Points on a hilly landscape, in no order, each with its height.
A ball rolls from a point to the lowest of its 2 nearest points, and stops where none of them is lower. Distance is the straight distance between rows; heights are no part of it.
K_843 h=3.93: [159 132 159 128 147 122 139 146  89 131 117 114 102 147 134 157  90 130
 105 106]
K_608 h=3.66: [110  92 120 126 132 106 107 136 113 147 132 180 155 156 130 143  52  48
 129  76]
K_553 h=7.03: [114  94  94 145 122 103 113 149 106 119 118 178 126 189 125 106  74 107
 134 115]
K_742 h=3.15: [134 137 132 114 153  88 152 124 157 177 116 121 139 104 108 164 109 118
 134  99]
K_914 h=3.29: [ 82 126 130 129  90 183 120  68 124 120 147  76 146 110 163 106 168 154
 103 152]
K_642 h=2.79: [146 113 160 116  92 160 150 129  96 156 107  80  96 113 160 122 124 103
 147  96]
K_596 h=2.09: [138 127 115 133 126 172 121 133  86 114 115 132  77 152 174 142  95  93
 103 117]
K_634 h=2.88: [153 114 136  91 126  91 126 110 149 159 110 156 155 135  95 169  92 101
 118 118]
K_789 h=8.23: [159 136 185 123 114 119 129 135 137 180 129 110 126  90 143 148 120  55
 138 131]
K_725 h=8.19: [181 145 204 136  93 124 127 122 169 165 124 105 129  64 157 137 148  78
 110 160]
K_662 h=2.81: [126 141 139 132  73 185 131  79 118 108 134  76 130 124 185  90 160 118
 125 132]
K_107 h=6.42: [185 124 101 121 112 138  96  86 111 126  95 171 154 182 134 130 136  81
 105 180]
K_139 h=2.38: [121 140 124 122 117 164 115  97 140 157 129 110 110 159 159 151 127 122
 120 143]
K_720 h=2.71: [162 154 112 133 119  86 126 110 216 158 103 127 164  94  81 161 136 149
  91 166]
K_607 h=4.78: [165 137 149 134 131  74 155 161 127 159  88 139 146 133 112 144  79 109
  92 115]
K_522 h=5.42: [ 91 146 120 152 142 162 124 107 111 119 180 104 110 103 145 115 155 183
 158 120]
K_976 h=5.11: [219 128 185 143  97 127 128 134 147 158  99 174 145 157 158 125 109  86
 105 150]
K_276 h=7.89: [144 167 156 180 136  92 167 155 147 200 127  95 135  79 119 153 132 111
 133 112]
K_785 h=2.00: [128 127 116 113 103 160 133  83  87  96 104 130 140 169 160 103 151 116
 116 177]
K_216 h=1.99: [ 85 150  83 153 138 119 138 141 142 129 145 107 124 125  97 130 144 200
 124 139]
K_214 h=4.18: [107  96 112 142 118  78 102 150  98 150 122 191 169 147 111 142  23  86
  96  89]
K_937 h=1.57: [182 119 110 129  69  83 119  99 193 124  99 141 145 137  79 135 138 117
  84 186]
K_897 h=3.73: [ 76 154 158 135 134 152 140 121 100 124 130  72 137 131 143  84 174 183
 115 147]
K_633 h=1.59: [141 139 164 122 109 146 131  90 125 126 119 116 144 154 146  93 173 130
 112 170]
K_367 h=1.33: [106 138  53 118 124  84 134 110 162 109 111 129 147 119  49 144 139 176
 105 141]
K_722 h=3.19: [123 115 141  96 148 172 121 163 105 122 144 101 112 131 167 149 127 127
 161 100]
K_311 h=3.77: [113 133 170 133 122 115 170 133 107 185 125 105 110  92 113 129 139 126
 165 111]
K_796 h=7.29: [112 103  94 156 127  74 135 142 114 152 128 184 132 146  77 117  72 106
 143  91]
K_394 h=3.13: [119 111 125 135 122 154 115 154  80 131 119 168 146 181 163 131  67  58
 137  99]
K_545 h=3.98: [102 138 129 127 180 118 142 177 123 132 159 126  90  81 112 127 121 152
 166  68]
K_89 h=1.50: [184 153 146 157  82 102 111 104 196 140 124 149 154 116 121  84 155  92
  91 198]
K_30 h=3.12: [149 120 113 152 125 111 121 131 120 134 116 155 116 170 117 154  97  98
  99 155]
K_893 h=5.53: [ 62 129 111 127 170 151 112 166 143  66 189 187  94  94 114 108 181 203
 161 105]
K_566 h=1.28: [159 137 149 117  89 141 131  76 170 157 103 142 142 167 148 123 159 139
  82 190]
K_32 h=1.20: [216 125 166 104  92 119  98 100 171 108  98 150 154 161 142 139 137  89
  84 199]
K_599 h=2.37: [177 113 136 138 100  63  87 119 172 147 105 179 149 117  89 161  95  74
  73 170]
K_746 h=3.05: [111 162 154 129 109 142 160 117 151 185 124  89 135  79 137 147 158 162
 134 149]
K_73 h=5.80: [113  92  80 111 167 133 101 124 115  95 164 172 113 159 114 145 133 151
 162 119]
K_195 h=6.18: [ 59 114  88 116 128 186  89 108 105  60 146 115 159 160 166  78 170 203
 128 144]
K_612 h=7.79: [150 138 170 175 139 102 136 188 130 200 133 108 151  98 126 158  98  68
 138 103]
K_984 h=2.60: [ 94 136 113 105 128 186 127 108  64  71 125 101 118 152 178  93 154 115
 122 152]
K_166 h=4.75: [ 96 133 120 120 182 122 148 138 128  99 160 120 125 100  93 129 157 196
 164 107]
K_304 h=6.33: [142 105  80 100 116 146 102  87 120  85 119 126 138 177 123 131 140 182
  98 148]
K_604 h=0.95: [194 138 144 113  63 141  90 109 190 108  90 161 152 154 157 119 171 119
  68 209]
K_920 h=4.05: [113 128 170 135 154  99 165 171  92 165 120 101 111  73 117 143 116 100
 177  74]
K_626 h=2.33: [118 130 157 106 106 189 137 108  94 121 122  80  88 111 191 117 154 112
 140 132]
K_870 h=3.23: [102 122 137 112 139 154 132 117 102  85 128  88 106 140 144 104 151 159
 130 130]
K_651 h=7.99: [164 158 166 149 107  81 178 122 171 183  88 127 147  73 102 138 138 128
 110 141]
K_858 h=1.25: [203 138 156  99 100 160 122  96 136  95  76 131 152 170 182 122 162  98
  90 188]
K_944 h=4.77: [ 49 131 148 132 157 154 122 176 132  99 165  77 132  90 140  91 196 206
 160 105]
K_173 h=7.96: [106 102 130 137 150 130 130 182  96 111 135 147 116 150 139 102 101  92
 172  94]
K_761 h=2.01: [182 140 118 137 121  73 120 125 161 133 125 135 141 124  84 132 107 105
  85 161]
K_777 h=4.44: [ 72 124  90 116 125 141 109  80 128  85 149 113 125 105 117 112 145 151
 125 145]
K_215 h=6.06: [ 84 123 102 128 129 161 121  60 104 109 158 117 144 133 150  85 157 216
 135 103]
K_784 h=4.41: [120 161 135 135 135 118 153  90 151 115 130  78 166 110  83 104 167 220
 112 131]
K_880 h=0.86: [199 125 131 113 101 158 133 110 110  89  87 130 137 172 164 115 114  97
  94 149]
K_96 h=2.39: [148 133 100 137 128  58 134 127 169 151  91 147 151 125  67 176 112 122
  97 162]
K_821 h=3.95: [121 113  75 112 116 104 126 132 166 119 127 111 141 149  92 133 100 116
 131 108]
K_265 h=6.28: [148 114 116  99 136 130 101  96 130 122 118 136 146 182 112 137 139 113
 126 155]
K_66 h=1.58: [173 142 140 136 106 115 137 105 166 173 111 145 135 154 130 150 125 138
  93 145]
K_238 h=6.77: [147  81  91 118 110 110 108 131  87 111 108 189 167 196 110 132  76  74
 120 118]
K_901 h=5.10: [ 60 141 101 126 183 126 140 158 152 109 162 168 114  80  95 138 156 215
 178 111]
K_242 h=3.50: [110 129 109 110 179 108 148 137 144 144 158 107 124  96 104 157 116 114
 166  88]
K_637 h=8.10: [141 143 174 113 102 119 143 114 189 155 114  91 161 111 128 119 174 128
  98 191]
K_155 h=2.20: [ 96 146  71 147 163  79 161 117 163 133 112 114 152  86  64 152 140 151
 133 143]
K_174 h=2.82: [134 149 114 139 137 110 153 144 133 141 126 112 121 154  96 137 118 170
 115 134]
K_578 h=7.74: [112  91 116 127 152 108 107 184 107 114 140 162 132 129 110 116  72  90
 166  50]
K_226 h=7.51: [107 119 133 139 140  91 145 162 124 157 141 165 134 113 101 117  86 105
 164  55]
K_693 h=3.42: [113 144 167 146 108 137 169 127 118 172 136  69 108  86 128 112 165 182
 158 110]
K_809 h=3.24: [116 125  77  89 139 190 105 119  78  51 113 137 119 177 175 120 143 137
 120 151]
K_366 h=2.85: [ 94 161  85 166 129 101 153 111 173 140 129  90 150 105  87 121 157 167
 118 163]
K_889 h=3.72: [106 119  81 121 129 106 108 157 147 127 120 131 121 156 122 162  71  89
 127 106]
K_91 h=4.25: [145 116 153 130 152 104 134 180  88 145 120 141 135 150 125 152  69 125
 127  72]
K_638 h=5.43: [ 65 117 110 117 175 174 102 159 122  77 180 150  86 111 150 114 166 164
 163 115]
K_823 h=5.03: [ 88 101 109 118 129 182 113 176 104  75 147 125  60 120 161 106 114 126
 174  89]
K_820 h=7.68: [128 113 152 162 144 106 146 160 125 179 131 135 153 126 114 115  93  75
 142  93]
K_774 h=6.13: [121 107  67 124 158 153  93  79  94  76 163 161 102 141 123 138 112 113
 150 111]
K_526 h=8.11: [121 100 170 139 130 137 144 166  74 149 129 129 106 128 142 116 102  69
 166 100]
K_975 h=5.76: [127 130  99 138 129 169 128  70 102 113 167 128 114 146 132 103 146 168
 146 119]
K_568 h=1.97: [151 125 128 134 137 133 131  94 125 170 140 141 127 141 137 148 124 136
 138 120]
K_229 h=6.08: [140 108  83 119 141 129 103 100 103 119 135 143 125 173 107 143 125 166
 136 134]
K_900 h=8.20: [154 116 190 139 110 138 130 136  95 166 122 118 130 127 155 133 105  44
 140  98]
K_307 h=4.85: [ 85 127 157 125 160 145 130 224 114 101 169 125  60  79 136 115 149 189
 176  70]
K_345 h=4.52: [ 90 120  99 147 174 110 132 151 100 110 150 152  97 104  99 141 110 140
 151 104]
K_7 h=4.10: [127 142 150 119 158 122 155 140 122 117 130  78 146 114 116  98 158 193
 122 140]
K_119 h=1.44: [153 138 117  94 121 191 134 113  97  87  95 124 114 162 183 135 121  97
 111 120]
K_872 h=8.15: [169 146 183 125  89 155 125  93 174 139 114  80 141  97 165 120 173  93
 107 183]
K_964 h=1.14: [146 138 124 152  76 111 123  74 197 145 121 136 142 104 100 111 151 142
  90 185]
K_587 h=3.40: [127 140  86 139 121 113 122 118 179 140 125  93 153 140  92 119 147 124
 133 155]
K_186 h=4.26: [ 44 144 147 137 139 136 156 157 126 122 141  69 114  88 128 100 172 187
 136 138]
K_431 h=4.43: [136 117  95 133 143 185 104 169  81  71 149 126  89 137 168 113 115  95
 151  84]
K_989 h=3.44: [157 153 116 162 133 109 130 132 117 111 130  97  95 131 122 121 102 125
 114 117]
K_198 h=1.96: [152 113  96 120  95  82 102  70 176 130 107 140 169 135  59 114 156 133
 109 161]
K_624 h=3.87: [ 92 130 159 133 100 161 143 154  88 151 142  56 104  77 158 128 167 165
 169  98]
K_530 h=5.25: [ 51 144 132 129 159 144 155 179 143 102 149 104 123  41 127  97 180 237
 164  95]
K_308 h=5.02: [ 93  99 109 120 170  97 123 184 129  92 154 188  96 108  89 107 110 134
 171  81]
K_482 h=4.97: [189 135 161 138 101 108 126 156 146 145  93 142 146 139 144 137  63  87
  91 131]
K_286 h=2.77: [125 150 139 131 121 136 137 117 156 170 136  67 137 125 164 144 157 128
 122 156]
K_932 h=5.44: [ 83 105  96 129 187 129  91 169 139  76 179 192  96 131  95 144 136 161
 173  99]
K_717 h=5.79: [ 77 111  98 126 154 173  97 121 126  73 165 140 116 144 156  97 167 198
 163 122]
K_863 h=3.82: [ 69 142 116 131  94 128 130  60 154 128 147  83 127 110 123 108 156 147
 100 167]
K_126 h=3.86: [108 126  90 101 146 203 102 140  87  56 139 161 101 148 175 122 119 125
 141 100]
K_539 h=8.22: [209 150 200 126 108  96 112 121 184 170 116 154 140  81 141 160 151 102
  97 176]
K_933 h=2.93: [117 118  85 112 130 144 102 142 104  86 131 130  97 156 140 157  84 108
 119 109]
K_309 h=4.42: [125 136 135 122 157 104 182 138 116 113 134  97 106 109  88  98 153 193
 159 110]
K_117 h=2.68: [164 128 133 130 123 138 118 127  82 125 115 158 130 170 157 140  87  64
 107 130]
K_598 h=5.00: [106 134 112 142 171 161 114 134 103  91 169 135  80 115 128 116 125 155
 157 108]
K_853 h=4.54: [138 128 162 134 161  63 142 168 112 163 104 167 167 142 108 164  55 117
 110  78]
K_335 h=4.34: [ 82 138 162 122 141 162 152 181  90 128 150  90  83  84 140 118 165 200
 176  94]
K_187 h=5.19: [186 133 186 159 113  79 138 141 160 182 117 184 160 147 127 134 104  98
  93 163]
K_948 h=8.05: [132 148 161 116 120  93 175 105 174 156 109 113 122  83 122 124 147 114
 117 156]
K_235 h=1.92: [160 129 150 109 112 183 124 115  75 115 114 100 112 129 184 129 136  65
 130 135]
K_731 h=2.78: [103 124 124  98 143 154 132 126 118 161 144 104 107 147 160 171 129  99
 155 132]
K_824 h=2.64: [174  95 137 124 107  72 115 107 144 167  96 192 170 144  88 158  85  68
 102 133]
K_623 h=6.56: [182 104  98 113 105 109 100  97  99 131  94 199 162 177 133 151  96  43
 107 147]

Where does a ball stop that starts at each point below?
K_796 => K_73
K_976 => K_216
K_872 => K_226
K_539 => K_216

Call two points neighbours if one is among the 2 nearest of the other. Go from one point of each pair to the other, from neighbour to neighbour, staying as low as possible. Name the highest point that can't be avoided.
K_367 and K_604 => K_821
K_216 and K_367 => K_366
K_880 and K_604 => K_858
